Each row is a point on a landscape with many peaks, with its height.
From any point a climber steps to the highest of the 5 points nearest to it. It stops when none of these is higher. Distance is the straight distance between rows; heights are no part of it.
nik: [112 140 154 144  69 105 115 115 157  98  99 118 151  93 131 133  77 116
 130 136 173 145 157 139 129 113 132 128 122 121 116 127 151 165 148  63
 168 101 119 134 162 139 134 161 146 160  88]  h=246
buk: [103 107 138 164 119  74 135  97 123 131 162 136 121 155  87 127 105 119
 113 125 140 131 161 140 129 158 171 127 128 147 130 142 112 159 144 102
  88  79 119 163 160 129 113 129 185 188 107]  h=241
reda: [117  78 134 122 135  92 148 107 153 114 153  93 113 170 107 150 154 143
 107 110 128 130 108 136 128 160 134 186 175 186 181 136 103 149 143 173
  39 184 110  89 114 121 114 152 147 153  95]  h=116
bev: [116 141  91 143 138 180 119 137  92 169 140 182  93 127 161 110 128 110
 109 116 115 124 117  86 123 135 110  71  87  61  89 157 113  69 134 105
 159  73 149 141 135 129 124 122 114 121 206]  h=385
sura: [101 163  95 163 107 176 129 148 108 141 151 176  57 125 180  95 136  91
  99  89 107 120  89  79 134 135  83  71  81  68  82 151  99  63 161  84
 161  54 131 137 126 107 119 135 130 130 159]  h=386
ziki: [123 144 124 136 104 158 116 136 143 104 164 170 109 106 151 123 131 115
 105 109 103 124 124  81 113 117  87  95 111  84 113 126 127 110 137 115
 163 114 131 104 102 107 131 129 132 116 168]  h=445
fes: [117 120  81 141 177 124 148 146 104 190 155 134 114 171 103 128 135 122
 127 100 114 118  81 135 159 146 133 114 137 140 120 159 124  83 140 125
 112  94 120 153 149 112 109 117 132 147 175]  h=353
lif: [113 149  71 148 152 150 150 170  94 166 165 161  73 141 134 102 145 112
 122  99 110 126  86 126 144 156 118  76 124  92  91 162 108  58 153  97
 137  54 128 172 134 111  99 102 149 134 178]  h=465
fimak: [113 157  88 157 115 129 143 155 106 152 124 150 119 118 123 122 115 114
 123 115 132 132  91 128 148 125 123  86 129  93  98 154 135 103 142  66
 176  67 120 161 143 120 105 117 142 136 163]  h=634
nerat: [169 114 150  75 114 124 126 131 105  83 116 144 181 104 113 107 125 132
 164 176 133 123 195 114  89  76 166 139 149 129 134  93 132 169  84 146
 157 178 154 166 108 160 137  73 145  81 106]  h=467
zopel: [134 154  75 158 163 161 166 167 103 170 134 140  84 144 118 116 154 118
 125  95 104 139  43 155 164 170  73  90 128 123 123 144 141  75 154 117
 148 106  94 143 116  85 104 108 125 101 167]  h=359
zikos: [107  97 143 154 133 100 107  64 140 160 147 112 124 161 121 129  94 101
 111 116 167 128 171 139 125 144 163 154  87 164 112 136 122 135 150 131
  62  96 130 134 193 159 148 193 119 187  92]  h=345
leror: [101 144 114 177  78  81 134 130 130 131 105 124 126 104  90 121  75 119
 117 120 158 132 107 149 154 136 142 115 133 128 121 155 150 159 162  26
 159  67  97 178 171 129 114 137 164 172  82]  h=111
pida: [131 125 146 139 109  99 133 126 163 100 124  95 131 127 129 140 108 132
 121 113 142 143 129 143 131 120 104 177 136 142 155 131 136 145 140 116
 114 149 112  95 155 130 127 166 131 152  91]  h=153
por: [131  97 155 116 130  98 115  94 137 122 171 139 149 154  90 136 130 130
 126 129 138 119 186 118 106 131 177 142 134 140 135 127 105 166 119 150
  87 132 145 137 125 147 122 119 167 157 125]  h=401
tato: [ 92  99 139  98 179 175  90  95 157 165 142  81  67 148 211 145 142  97
 112  89 108 113 129 108 115 143 118 171  80 137 143 131  87  67 125 211
  66 164 178  61 135 148 150 207  50 138 123]  h=419
Zan: [117  94 136 117 159 128 102 113 145 144 185 123 117 152 138 137 131 118
 111  99 110 105 153  99 108 138 135 143 120 122 133 138  90 121 126 172
  80 140 151 102 132 127 129 147 125 155 153]  h=255
rozes: [147 170  93 160 122 194 158 151  92 151 105 167  90 131 140 100 159 114
 125 125 109 141  73 142 132 158  58  59 110  69  95 138 145  82 159 115
 185  91  92 113  55  82 131 113 107  64 186]  h=484
punam: [155  67 130  94 181 101 129 110 115 161 147  96 154 170 105 149 162 156
 150 138 118 102 112 128 119 128 174 158 173 189 153 108 117 139 108 215
  59 180 137 113  90 133 127 103 107 115 140]  h=390
tife: [145 111 155  78 137 135 111 123 130 127 127 127 178 119 128 129 122 147
 149 163 149 128 195 130  97 107 164 144 127 129 126 103 135 161  91 159
 143 161 154 129 131 158 133 111 124 120 132]  h=494
febif: [135 124 122 162 143  94 156 152 150 123  78  92 122 123  99 135 147 177
 118 102 103 157  14 185 183 152  61 173 148 198 187 133 159 122 133 130
 109 204  76 106 142  81 120 145  88 112  95]  h=55
tagom: [111 120 116 135 132 121 116 112 118 173 129 140 149 129 114 125  97 123
 121 126 151 121 135 130 138 126 145 112 109 117 101 147 137 115 132  93
 141  86 149 153 168 130 118 139 123 151 161]  h=431
sifum: [110 100 167 107 165 129  80  67 140 165 147 108 146 141 117 134 110 116
 135 158 183 125 218 129 107 154 192 149  96 148 100 126 117 154 111 165
  88 123 160 123 185 165 149 158 113 165 111]  h=462
sokel: [101 161 123 141  66 161 104 136 136  91 123 161 109  84 158 125 130  98
 112 140 136 125 125  71 108 109  99  73 111  62  91 131 122 129 131  75
 201  89 114 111 105 121 140 135 138 120 160]  h=478
Bako: [121 139 126 138  82 117 113 135 134 132  42  98 174  95 159 127  69 138
 130 140 180 155  96 153 143  94 114 129 102 121 100 138 179 118 138  57
 201 104 115 114 183 146 155 173  92 133 117]  h=427
tume: [169 119 140 106 109  78 143 146 127  99  97 109 170 122  95 130 118 164
 142 138 123 141 111 152 144 102 131 152 155 176 167 105 150 160 105 121
 130 170 110 140 123 139 128 102 144 105  91]  h=150
seke: [164  89 155 115 128  77 132 102 118 107 123 115 172 156  79 134 128 142
 140 147 137 131 172 143 110 121 171 162 154 184 154  98 125 185 110 146
  93 155 123 149 119 163 133 108 163 131  89]  h=262
Ral: [132 127 157  79 133 134 114 118 150  98 159 129 141 129 147 140 133 137
 136 139 133 115 209 118  84 107 139 156 133 126 133 108 116 166 103 163
 114 178 149 106 124 145 134 127 136 137 119]  h=656
siz: [ 92  69 101 173 180  86 149 111 145 183 126  82  85 177 118 150 161 113
  93  76 119 125  20 138 172 178 124 180 144 199 157 163 111  95 172 161
  38 158 104 105 166 105 121 174  99 150 108]  h=683
Bosan: [160 169 131 119 102 177 153 147 116  86  96 146 141 105 158 123 156 136
 130 150 110 135 100 143 114 115  78  83 135  89 122  95 151 121 111 140
 184 145  96  92  47 100 153 113  94  54 158]  h=463
kamoz: [169  85 131 124 137  95 156 132  78  92 164 152 144 153  64 115 157 105
 141 136  84 117 162  88  96 101 177 132 184 152 151 105 117 154 102 166
  83 151 136 187  88 153 116  58 181  90 112]  h=113
Vab: [117 120  93 149 163 102 151 144 129 167 126 108 111 150 103 137 132 131
 121  94 109 122  44 146 177 151 101 140 133 157 142 153 131  99 149 123
 103 127 105 135 159 111 119 138 110 147 136]  h=221
vaba: [ 78 147 108 163  89 145 109 129 128 147 137 168  92 120 170 110  95  89
  98  98 142 118 123  85 139 114 131  93  67  74  87 152 108  84 160  76
 149  53 151 162 174 133 136 158 127 144 141]  h=338
Dum: [113 139 149 105 134 157  94 117 159 139 105 106 134 125 190 145  96 123
 136 136 164 128 174 122 113 116 127 167  74 110 106 131 128 114 120 126
 140 140 165  93 185 155 153 181  78 140 118]  h=561
pulur: [137 118 146 151 102  64 135 109 120 127  94 118 162 136  63 128  93 148
 128 138 153 146 134 170 145 140 163 141 137 168 150 128 152 180 137  74
 132 114  93 167 156 144 122 112 173 159  89]  h=134
Ran: [154  90 122 124 165  94 158 132 121 125 128 106 142 152  89 141 163 160
 127 120  96 128  74 143 141 137 120 156 170 193 176 114 123 133 124 190
  67 201 113 121  96 104 125 112 122 102 112]  h=236
Numub: [ 99 113 103 181 149  75 155 112 107 170 154 125 117 164  81 111 106 117
 114 125 144 130 129 157 153 169 189 114 126 155 104 172 121 127 163  85
  88  51 114 194 185 137  95 117 171 193 101]  h=156
pabi: [153 138 111 117 134 162 147 151  83 130 150 172 148 123 109 117 151 128
 131 131  97 118 131 113 127 112 130  80 150  95 119 115 124 117 116 127
 170 118 139 162  73 116 114  66 151  75 185]  h=297
gir: [ 96 124 141 141 109 130  93 102 150 156 114 131 102 147 176 133  74  91
 102 102 162 113 146 114 136 112 135 149  46 125 108 140 114 101 150 108
 124 108 161 141 198 152 155 206 102 148 101]  h=452
Vumop: [105  85 141 117 163 153  77  85 111 172 154 163 165 126 109 117 130 118
 124 170 148 113 235 118 108 129 197  94  90 100  84 137 110 153  85 144
 129 108 186 162 156 137 134  95 137 144 183]  h=518
Res: [152 154 128 127 152 162 154 142 140 125  66  92 123 111 176 131 131 160
 131 119  99 153  55 179 154 135  42 144 125 132 147 109 160  90 139 161
 135 168  98  71 104  86 154 160  44  83 129]  h=168
tem: [106 124 151  75 190 174  72 101 146 191 118  83 118 139 185 146 123 125
 154 162 157 134 194 116 104 133 161 177  85 132 111 124 118 118 101 191
 106 157 192  80 180 171 150 158  55 141 118]  h=580
gakat: [141  87 139 125 168  89 109  97 137 171 129  91 155 157 103 140 109 142
 135 132 162 126 137 144 134 145 161 167 126 182 132 130 132 139 124 145
  83 134 127 121 166 151 138 154 104 157 126]  h=339
fono: [154  92 154 112 126  93 157 123 126  51 157 109 125 149  93 134 149 129
 124 126  94 124 149 115  94 117 142 170 184 174 184  99 106 172 120 186
  59 211 116 131  77 135 121 113 174 106  72]  h=142
vugo: [143 116 163  89 170 119 103  98 140 171  95  75 176 139 141 139 108 163
 172 169 181 141 179 162 127 135 163 184 111 177 115 114 152 158 114 158
 107 154 159  99 178 168 146 149  86 153  98]  h=533
seza: [152 161 119 140  76 113 148 171 106  97 101 136 147  99 105 131 142 140
 139 120 119 138  74 128 151 103 105 103 157 130 138 117 157 149 126  87
 191 120  80 136 105 116 126  93 141  87 121]  h=279
Dilab: [154 119 154 126  86  91 140 126 111  92 114 140 169 116  78 124 114 132
 143 136 134 131 163 128 123 106 171 124 147 135 153 117 141 183 111  86
 159 124 128 178 107 151 120  87 188 120  97]  h=247
Zuza: [105 116 131 129 130 134 110 117 140 131 183 170 106 126 130 119 134 109
 110 113 115 118 177  85 107 127 132 106 102  87 105 134  91 118 126 121
 111  92 160 136 127 119 120 118 159 160 166]  h=342
goli: [150 140 110 118 170 169 154 142 112 150 130 151 126 140 125 132 145 133
 132 118  87 126  78 145 141 147  75  97 132 112 130 125 149 100 134 163
 135 136 106 120  68  88 128 110 106  76 177]  h=382
duz: [123 154 158  78 153 164  95 114 138 163  67  94 163 114 188 132 105 151
 169 184 180 147 193 147 107 108 144 167  96 122 103 119 153 137 102 147
 149 150 177  85 195 160 149 153  65 135 115]  h=670
revo: [158 135 129 136  88  93 162 164 104  67 132 138 107 125  66 131 153 122
 124 119  79 134  90 122 143 120 115 132 170 156 184 106 133 158 116 115
 115 163  83 169  87 122 110  86 185  87  73]  h=164
Punan: [120 120 144  89 169 189  86 119 135 153 141 141 121 124 166 136 132 125
 119 151 124 122 184  92  99 125 144 112  94  75 115 115 108 113  88 163
 134 156 178  98 138 152 148 112  86 122 192]  h=521
kidi: [138 141 122 146  70  84 128 149 131 114  69 114 163  96  96 131  93 143
 137 126 156 151  89 154 149 112 119 120 146 136 138 139 159 158 135  47
 188 113  87 138 149 126 126 119 144 134  97]  h=129
tiv: [133 147 148  70 176 194 115 128 148 121 139 110 109 120 188 137 149 143
 145 144 104 126 152 125  92 133  99 145 121 103 142  97 118 108 108 200
 101 183 160  64 100 125 146 133  68 109 151]  h=643
veb: [111 100 140  82 192 154 108 105 162 169 128  59 114 149 173 149 152 146
 162 137 119 112 116 133 114 157 139 176 145 170 159 117 111 104 116 228
  67 182 152  60 110 137 135 165  48 144 120]  h=336
Lil: [100 105 120 180 149  74 138  94 124 197 118 106 132 169  82 117  92 118
 110 117 170 134 112 163 170 159 166 147  99 180 109 160 134 132 168  88
  90  67 107 171 209 145 134 161 127 182  97]  h=187
mur: [107 119 148 114 101 146  81 107 134 108 144 178 163  84 120 115 133 116
 118 180 154 125 232  87  91 102 179  78 114  67  93 122 106 181  90 112
 185 125 177 168 120 141 135  84 164 127 163]  h=709
mozof: [147 159 147  65 159 151 146 138 141 100  99  86 147 118 182 140 141 176
 164 165 119 130 124 165 119 111  94 175 166 153 155  85 133 133 107 205
 109 203 142  84 105 124 135 131  78 107 100]  h=474
ropu: [ 79 109 129 147 126 144  89  94 123 165 145 158 117 122 142 117  98  89
 104 121 150 117 185  98 126 120 159 102  56  92  81 155 104 112 134 101
 115  72 177 162 191 141 141 153 129 165 142]  h=377
Gokap: [109 103 145 103 171 159  70  88 127 196 108 107 147 133 155 132 101 122
 148 156 171 126 194 122 117 129 176 147  61 125  90 131 135 120  94 146
 122 119 181 124 193 165 159 154  65 146 157]  h=563
gali: [122  90 103 163 168  68 148 117 121 201 127 106 130 179  74 125 126 135
 125 116 141 124  77 158 168 159 163 151 138 179 126 156 137 116 145 115
  84 114 107 156 184 136 117 127 119 164 135]  h=198
bebop: [160 148 143  89 119 153 138 151 132  87 124 139 155 113 148 138 136 142
 135 141 110 124 125 133 115 100  92 132 143 116 142 100 139 135 112 167
 141 181 124 105  79 122 142 117 112  82 134]  h=622
melok: [144 171 113 157  90 149 155 163 137  86 142 154  90 105 123 133 150 107
 115  96  86 135  70 121 143 140  48 104 139 108 146 123 132 123 158 119
 154 126  86 116  68  58 118 116 151  96 115]  h=399
gesag: [122 162 138 116 107 171 113 130 151 105  95 110 122 107 199 145 108 127
 131 141 147 142 128 129 111 101  90 150 104  95 111 126 142 107 120 120
 161 148 140  69 156 141 154 178  67 122 126]  h=446
rebos: [113 137 103 170 125  88 156 157 132 124 137 122  88 140  86 139 139 131
 101  85  94 140  45 152 171 166  84 143 150 167 172 148 135 120 148 100
 108 138  77 135 136  86 102 131 156 138  99]  h=149
redad: [111 115 127 158 133  88 118  98 127 195  71  95 152 140 127 123  68 115
 129 103 179 126 108 161 174 124 143 154  67 163 107 143 157 110 149  93
 127  92 131 162 223 160 155 191  81 161 100]  h=362
bure: [121 164 103 159  81 136 133 151 114 120  93 138 132  96 133 123 115 119
 124 125 136 136  69 126 146 118  94  81 137  99 104 139 146 107 143  67
 209  90  88 117 124 108 130 128 125 105 151]  h=425
pefud: [156 167 140 113 122 190 145 143 145  79 117 136 119 101 190 124 151 135
 126 147  96 136 125 148 105 113  63 118 123  88 132  91 141 121 131 175
 150 170 116  66  58  84 155 135  86  70 135]  h=457
lun: [131 122 117 113 167 135 136 123 141 148 124  89 119 138 148 141 125 140
 129 111 112 129  79 151 150 137  91 158 130 153 155 126 131  88 126 168
  96 159 126  85 134 118 140 164  78 129 132]  h=343
sumon: [112 124 127 127 149 178 109 119 141 144 145 127  79 141 184 134 131  95
 107  85  90 113 105 114 126 140  75 145  82 100 138 135 102  66 135 164
  99 135 146  81 127 117 144 187  70 123 149]  h=396
pak: [117 122 138 147 103  98 117 114 146 128 137 128 142 125 107 127  84 115
 115 121 150 129 154 137 133 129 145 140 119 133 128 141 131 155 141  87
 123  99 123 145 156 137 129 155 150 168 113]  h=278
bazi: [101 150 113 181  81 103 145 148 116  98 138 148 104 117  84  98 115 119
 137 138 119 126 140 137 151 164 200  67 148 115 127 157 122 156 158  37
 143  27 108 210 120 134  79  69 241 176  90]  h=506
gamu: [ 63 126  94 160 114 161 104 119  82 178 110 179 115 100 158 100 110 108
 117 161 153 124 148 101 131 118 167  53  67  58  59 171 116 100 133  68
 181  42 179 191 165 135 121 121 132 128 188]  h=335
Bedal: [125 135 116 145  98 100 141 141 112 124 128 141 146 117  87 124 112 133
 131 133 129 131 123 137 147 127 146  96 146 117 133 145 140 155 128  70
 161  85 117 171 134 123 107  95 182 134 134]  h=389
mize: [131 117 119 137 131 103 147 138 133 125 147 120 126 150  91 144 139 136
 121 104 112 121  94 140 147 132 106 142 156 159 163 130 125 128 134 139
  94 148 105 128 123 111 121 120 146 138 126]  h=152
tibod: [133 138 146  93  97 151 102 130 120  96  95 156 186  79 139 123 121 135
 140 184 162 126 184 119  95  85 164  99 125  89  95 115 141 169  83 108
 208 146 155 132 112 152 141  93 127  89 156]  h=568
didaf: [153 164 170 108 104  95 119 121 156 106  55  81 178 109 163 132  93 172
 170 159 179 168 158 173 135 108 112 181 137 165 130 123 166 158 122 114
 152 167 130  92 189 147 134 151 116 145  66]  h=311
Nopo: [135 124 116 112 185 173 136 126 130 162 130 110 114 135 147 136 135 132
 132 112  91 117  88 132 129 150  93 132 122 124 146 118 120  84 128 189
  97 154 135  88  92 105 139 135  73 108 174]  h=486
zumes: [129 156 129 123  52 129 109 138 131  83  76 131 168  85 148 134 108 136
 140 166 167 133 129 117 111  90 132  99 133  91 102 125 153 151 115  69
 231 117 106 114 114 137 149 126 128 110 131]  h=458
Lita: [154 177  97 152  91 176 158 174  96 117 111 169 114 110 118 108 176 112
 129 126 105 138  67 138 135 139  74  58 143  94 113 128 151 118 140 100
 201 102  82 140  47  81 123  86 139  54 154]  h=582
sivo: [129  57 123 105 204 107 131 109 141 187 113  51 130 156 133 157 171 153
 151 130 147 128  70 140 139 156 172 178 174 206 165 121 123 119 128 230
  47 188 128  69 116 134 131 142  59 143 117]  h=266
Sife: [138 178 120 153  85 178 133 150 140  83 140 175  85  99 160 112 156 102
 105 113  99 133  97  89 117 131  57  79 115  71 103 118 125 107 147 109
 182  98  91  89  58  80 128 123 135  89 160]  h=456
Zogu: [121 164 108 182  46 109 127 170 124  72 116 152  98  87  98 104 125 125
 134 134 127 108 111 105 147 150 173  71 176  94 129 130 127 176 153  31
 187  45  99 181  96 133  97  84 236 138  78]  h=388
Rol: [146 131 128 147  90  84 150 148  96  81 143 162 127 129  63 116 141 109
 132 133  96 121 148  98 121 126 174 111 166 128 165 127 121 164 121  92
 128 103 120 199  84 144  97  59 231 118  95]  h=163
sekan: [140 183 138 107 149 177 144 137 149 108  61  81 116 101 221 134 133 156
 146 151 126 157  91 180 124 122  55 169 126 108 133  99 156  80 133 158
 138 178 124  52 120 118 161 180  40  99 114]  h=197
fov: [ 70 153 109 175  77 129 117 121 124 124 134 169 110  93 130 100  97 110
 125 141 143 120 145 105 136 128 170  61 111  79  86 180 131 144 162  36
 171  25 141 186 150 120  97 116 188 169 123]  h=529
nel: [114 135 128 144 124 131 131 137 152 136 100  87 112 131 173 135  97 119
 115  85 130 133  69 146 157 113  71 178  99 135 141 138 145  79 144 122
 115 147 124  90 166 122 149 199  79 129 109]  h=183
kibo: [131 120 143 117 106 128 121 128 139  90 174 170 122 122 115 129 135 117
 122 116 113 113 171  94 104 116 137 113 134 101 134 122 104 152 117 128
 130 129 142 140 101 132 116 101 176 133 140]  h=259
Nuvuz: [153 141 147  89 121 149 136 138 157  64 155 137 132 116 145 136 146 136
 127 126 106 115 148 119  98 108 100 145 147 126 156 104 120 147 118 176
 118 189 137  95  79 119 129 119 142 105 120]  h=455
vilit: [ 96 151  95 168 101 110 151 149 119 132 157 152  93 125 107 102 107 108
 124 122 133 124 125 126 153 140 158  86 132 107 106 178 122 124 160  57
 136  34 118 191 155 125  84 112 185 181 116]  h=698
Med: [113 132 144  90 154 153 106 115 168 119 134  92 114 130 185 148 129 133
 131 124 131 128 147 128 109 123 108 190 112 131 139 126 122 116 123 175
  91 168 158  65 148 141 141 189  84 140 112]  h=466
rut: [159 153 144  73 121 193 123 143 124  75 130 162 137  85 174 112 167 139
 129 171 116 120 194 100  77  83 109  98 136  75 116  80 115 144  85 175
 170 182 150 106  61 133 151  88 107  64 152]  h=464
lusa: [125 158  94 160 122 133 155 167 133 117 179 147  63 129 112 120 148 107
 105  76  90 127  67 131 157 161  70 111 144 124 138 149 117 102 162 118
 120 101  97 130 104  69  97 125 168 127 129]  h=316
gela: [127 101 110 124 170  99 135 120  83 171 159 156 153 163  69 119 148 131
 148 145 129 105 159 133 134 142 209  91 147 142 100 156 114 119 107 130
 110  81 149 205 135 139  93  64 174 147 172]  h=288
mado: [151 117 143 126 130  72 119 118 144 144  68  82 181 132 119 127  97 162
 144 145 174 156 118 174 157 121 129 172 129 186 141 129 170 152 128 106
 125 154 122 127 180 144 136 148 106 150  89]  h=193
Div: [140 138 138 113 103 116 150 145 160  64 146 115 119 108 129 141 136 138
 121 103 103 128 113 132 127 118  84 160 161 141 166 110 123 151 129 148
 109 179 105  99  89 106 130 140 151 119  92]  h=349
Piz: [147 117 164 115 128  87 118  83 146 109 120  91 149 146 113 136 101 147
 141 142 167 154 190 161 114 136 152 182 125 177 136 116 136 182 133 128
 100 148 118 113 157 160 131 162 142 169  72]  h=294
muni: [125 133 124 124 133 125 112 135 121 168  78 103 158 121 154 135  85 129
 133 127 158 140 111 141 145 114 127 145  98 136 115 129 153  99 127 100
 158 122 129 113 180 151 147 163  78 132 148]  h=738
Taf: [113 130 121 169 109  82 142 143 152 123 117  97 112 139 103 143  98 123
 107  91 133 138  78 147 158 130  97 162 134 150 151 143 138 131 156  76
 121 133  93 119 168 116 126 162 132 156  96]  h=62
Bevo: [157 100 159 126  91  84 143 111 108  48 148 146 128 131  72 115 129 100
 125 136 103 125 201  89  89 110 182 137 168 137 167  93 119 189 112 127
 104 144 115 182  83 163 112  85 215 113  60]  h=158
gurif: [149 152 142 112 114 191 129 139 134  80 162 187 116  94 158 111 171 122
 120 130  87 120 149 100  90 116  78  89 122  74 118  91 123 131 122 165
 154 150 134 112  35  93 139  96 126  69 165]  h=400
zur: [128 171 121 153  41 137 117 158 142  70 116 148 126  84 142 131 129 117
 122 139 139 126 103 100 115 102  98  85 141  87 113 125 141 143 129  71
 213 100  89 109  94 117 130 135 153 116 124]  h=384
kivu: [152  72 158 128 147  85 124  83  91 154 145 133 176 166  58 132 136 134
 132 155 143 121 195 133 117 137 214 129 144 162 122 122 118 175 106 145
  92 114 127 180 125 160 122  84 172 143 122]  h=258
Kur: [145 153 126 118 119 173 130 147 116 125  97 139 144 100 160 132 131 137
 133 154 135 133 114 122 118 107  97  93 124  85 107 108 149 114 116 121
 191 130 119  95 104 127 154 122  88  85 177]  h=553
paru: [100 126 105 145 124 140 120 125  88 156 146 166 135 107 109 110 121 125
 139 148 142 122 166 126 130 127 180  74 117  82  80 165 119 123 124  77
 162  48 162 195 138 127  93  98 159 145 186]  h=404
nutut: [148 111 153  84 165  95 126 118 154 138  99  59 162 153 155 145 137 182
 164 159 145 138 127 160 127 127 136 204 165 197 163 104 136 152 116 202
  75 197 144  85 140 149 123 141  91 145  79]  h=372
lufu: [164 123 144  64 148 137 146 141 126  99 132 106 152 131 133 133 148 159
 156 149 105 122 131 140 104 106 125 159 155 156 163  87 131 144  95 208
  93 201 141 113  84 131 137 114 100 100 118]  h=617
Nop: [109 133 126 128  96 158 102 125 118 118 137 178 136  88 142 119 126 115
 114 156 140 127 172  86 106 103 136  74 114  63  91 138 123 136 108  91
 188 105 148 136 122 133 133 108 137 116 177]  h=564
zeleg: [128  75 135 101 190 138 101 103 127 184 173 124 134 161 109 144 154 133
 134 125 118  97 161 101 111 143 169 127 131 136 127 121 107 118  97 199
  67 144 168 122 114 144 132 118 113 148 179]  h=310
lumop: [128 150 146  94 119 166 109 128 164  76 155 143 115 106 174 133 139 134
 116 134 122 129 181 100  90 108  98 141 121 101 133 114 119 137 126 151
 139 169 143  73 114 119 132 144 116 130 131]  h=453
ler: [125 147 114 149 108 112 136 155 136 133  82  95 136 111 140 133  98 129
 120 107 138 148  52 153 166 108  73 143 112 136 132 135 167  93 149  86
 160 126  92 106 168 122 144 164  85 122 121]  h=315
nir: [143  78  98 117 189 112 151 138  76 167 176 150 123 185  76 128 191 138
 147 113  93 103 112 114 121 145 169 103 178 163 135 131  96  98 106 203
  67 138 143 163  88 115 105  66 147 108 167]  h=273
sus: [116 163 167  87 103 151 107 117 170  86 115 118 140 100 181 146 116 138
 142 169 172 143 213 116  94 108 122 159 116 108 110 121 136 168 118 126
 161 158 159  88 164 145 142 151 118 138  92]  h=531
gur: [121 116 126  94 186 166  98 115 137 190 101  80 107 144 187 147 120 128
 143 122 122 126 109 134 139 133 128 163  79 126 136 115 129  62 116 179
 110 147 167  82 152 163 163 186  26 127 147]  h=501
bub: [149 115 116 117 140 114 149 140 106 119 170 144 131 146  82 133 149 128
 127 115  94 115 107 125 129 130 132 116 161 142 146 121 121 128 118 165
  98 145 125 151  93 109 111  88 161 106 145]  h=203
fifav: [ 97 109 111 196 132  56 154 126 139 175 114  96 102 172  90 117 101 123
  98  90 139 136  62 159 176 159 136 164 112 182 128 165 132 116 169  82
  80 100  86 164 206 137 112 172 128 182  76]  h=114
Sapin: [131 119  97 150 127  87 158 151  84 150 127 138 140 143  65 112 128 139
 145 136 129 128 115 152 157 144 183  99 154 153 126 156 136 137 129  79
 135  68 120 211 141 139  77  60 190 136 132]  h=251
gekep: [128 133 108 138 169 173 131 130 102 174 111 126 105 138 157 130 110 113
 122  99 105 126  83 122 145 136  86 116  92  86 120 131 129  63 132 139
 143 117 135 104 130 130 154 158  67 114 183]  h=376
fepi: [100 107 110 161 139 107 132 126 146 186 117  99  93 165 154 134 100 102
  92  66 146 106  80 132 156 132 125 167  78 162 131 153 113  82 156 127
  83 119 135 124 186 143 136 205  94 153  99]  h=326
luno: [136 126 122 111 173 196 110 119 116 143 174 176 101 130 157 121 157 123
 116 114  78 116 147  87 102 150  88  85 106  74 118 123  98  88 111 181
 120 131 153 107  84 107 134 101 113 107 204]  h=571
kigo: [141  60 157 124 185  93 102  53 112 196 138  80 163 163 100 148 128 134
 138 149 191 137 182 156 132 162 213 170 122 194 109 123 128 161 142 175
  64 126 133 113 175 171 151 153  99 173 107]  h=356
sutar: [127  86 135 102 170 136 102 111 105 161 181 178 139 155 101 115 168 129
 125 138 104  98 192  89 101 124 188 101 131 107 112 128  94 126  84 169
  96 128 173 160 110 139 122  75 158 130 183]  h=395
noze: [139 105 136 102 145 138 125 114 137  94 198 164 107 139 122 130 164 127
 122 101  80 106 159  91  84 131 120 124 151 123 146 106  87 134 107 201
  76 167 149 123  67 114 120 104 164 120 140]  h=289
Lev: [151 177 108 157 104 179 155 157 126 119  87 142 112 112 153 114 147 116
 118 127 110 149  74 143 135 139  40  85 122  77 114 123 159 101 151 115
 191 114  71  88  62  88 149 135  91  63 160]  h=450
ger: [153 133 149  95 130 106 154 131 149  72 107  82 145 135 133 140 141 174
 152 146 117 136 107 157 126 121 101 188 178 190 181  87 127 151 115 183
  81 218 124 105 106 118 127 131 110 114  71]  h=422
puza: [114 148 102 149 108 129 141 165 110 115 172 164  87 117 106 108 139 115
 126 113 112 125 118 106 138 142 138  76 147 104 121 149 109 116 142  79
 138  62 121 172 110 110  85  76 200 144 137]  h=517
Notel: [114  97 135 140 158 102 107  81 111 179 140 135 169 144  87 127 100 124
 130 142 161 122 178 146 125 147 194 124 110 148 100 145 133 145 121 122
 108  83 141 160 168 143 133 131 137 165 149]  h=329
pama: [153 159 174  70 120 105 133 124 146  92  95  90 175 124 151 128 119 167
 170 177 160 143 197 154 111 105 129 189 148 172 139  96 147 180 110 153
 124 184 152  99 149 160 130 135 132 130  56]  h=380
fotiv: [130 180 137 136  77 158 131 151 162  65  91 108 113  94 206 141 125 117
 115 137 145 146 105 124 117  95  58 136 118  92 112 116 148 113 142 107
 182 141  92  54 119 113 159 184  90 113 114]  h=324
Soke: [163 156  88 157 109 117 172 183  97  90 145 155  93 130  63 117 184 125
 142 104  84 136  68 127 166 137 123  98 167 151 165 129 124 134 138 102
 135 115  85 196  81 113  86  59 199  81  95]  h=269
Zimu: [132  98 131 141 134  79 146 114  88 126 166 166 136 169  59 119 156 117
 128 136 111 109 183 121 111 142 206 105 164 149 134 131 110 149 115 123
  90  93 139 205 109 153  91  67 210 141 123]  h=206
zug: [115 134 145 126 101 133 109 122 153 105 154 144 121 109 142 137 104 111
 120 118 138 124 164 101 115 110 123 130 113  99 114 131 116 142 134  94
 145 121 134 120 142 126 129 143 139 150 134]  h=327
zit: [117  97 119 146 168  90 145 124 152 139 115  76 120 155 114 148 144 147
 115 100 110 136  46 156 160 156  98 189 146 198 179 145 124 121 145 156
  63 184 107  87 144 111 130 159 100 147  97]  h=303
rof: [140 145 147 102  67 158 111 133 132  58 126 172 149  78 148 111 141 118
 130 175 138 118 206  74  80  77 153  94 142  76 104  96 113 183  90 118
 212 150 144 136  79 149 141  78 153  93 135]  h=554
zegav: [133 148 124 134  66 129 126 143 121  84 129 164 145  92 115 124 144 121
 125 134 123 120 127  95 119 105 135  86 148  95 123 118 126 147 118  82
 197 102 117 148  84 129 123  87 174 101 125]  h=433
sobu: [119 144 113 151 124 140 152 148 160 101 118 109  96 120 136 140 128 119
 100  84  92 132  56 152 155 134  51 154 131 137 163 134 132  97 159 131
 118 156  91  95 115  77 142 176 103 117 110]  h=80
Lakib: [126 141  99 142 136 129 149 156 116 109 205 160  69 142  92 116 175 126
 115  87  78 122  86 112 135 161  98 101 158 125 132 148 100  97 155 133
 102 100 114 153  83  77  82  95 183 130 144]  h=394

Call two points neighbours if one is among the 5 nearest of the other. Go from one point of each pair to the other, from neighbour to neighbour, staying as high as possible. Name the lowest point that can't be avoided.
bebop, Lita | Bosan
siz, bebop | fepi
luno, bebop | mozof
vilit, bebop | tagom
muni, duz | Dum
muni, Ral | sus
tiv, luno | Punan
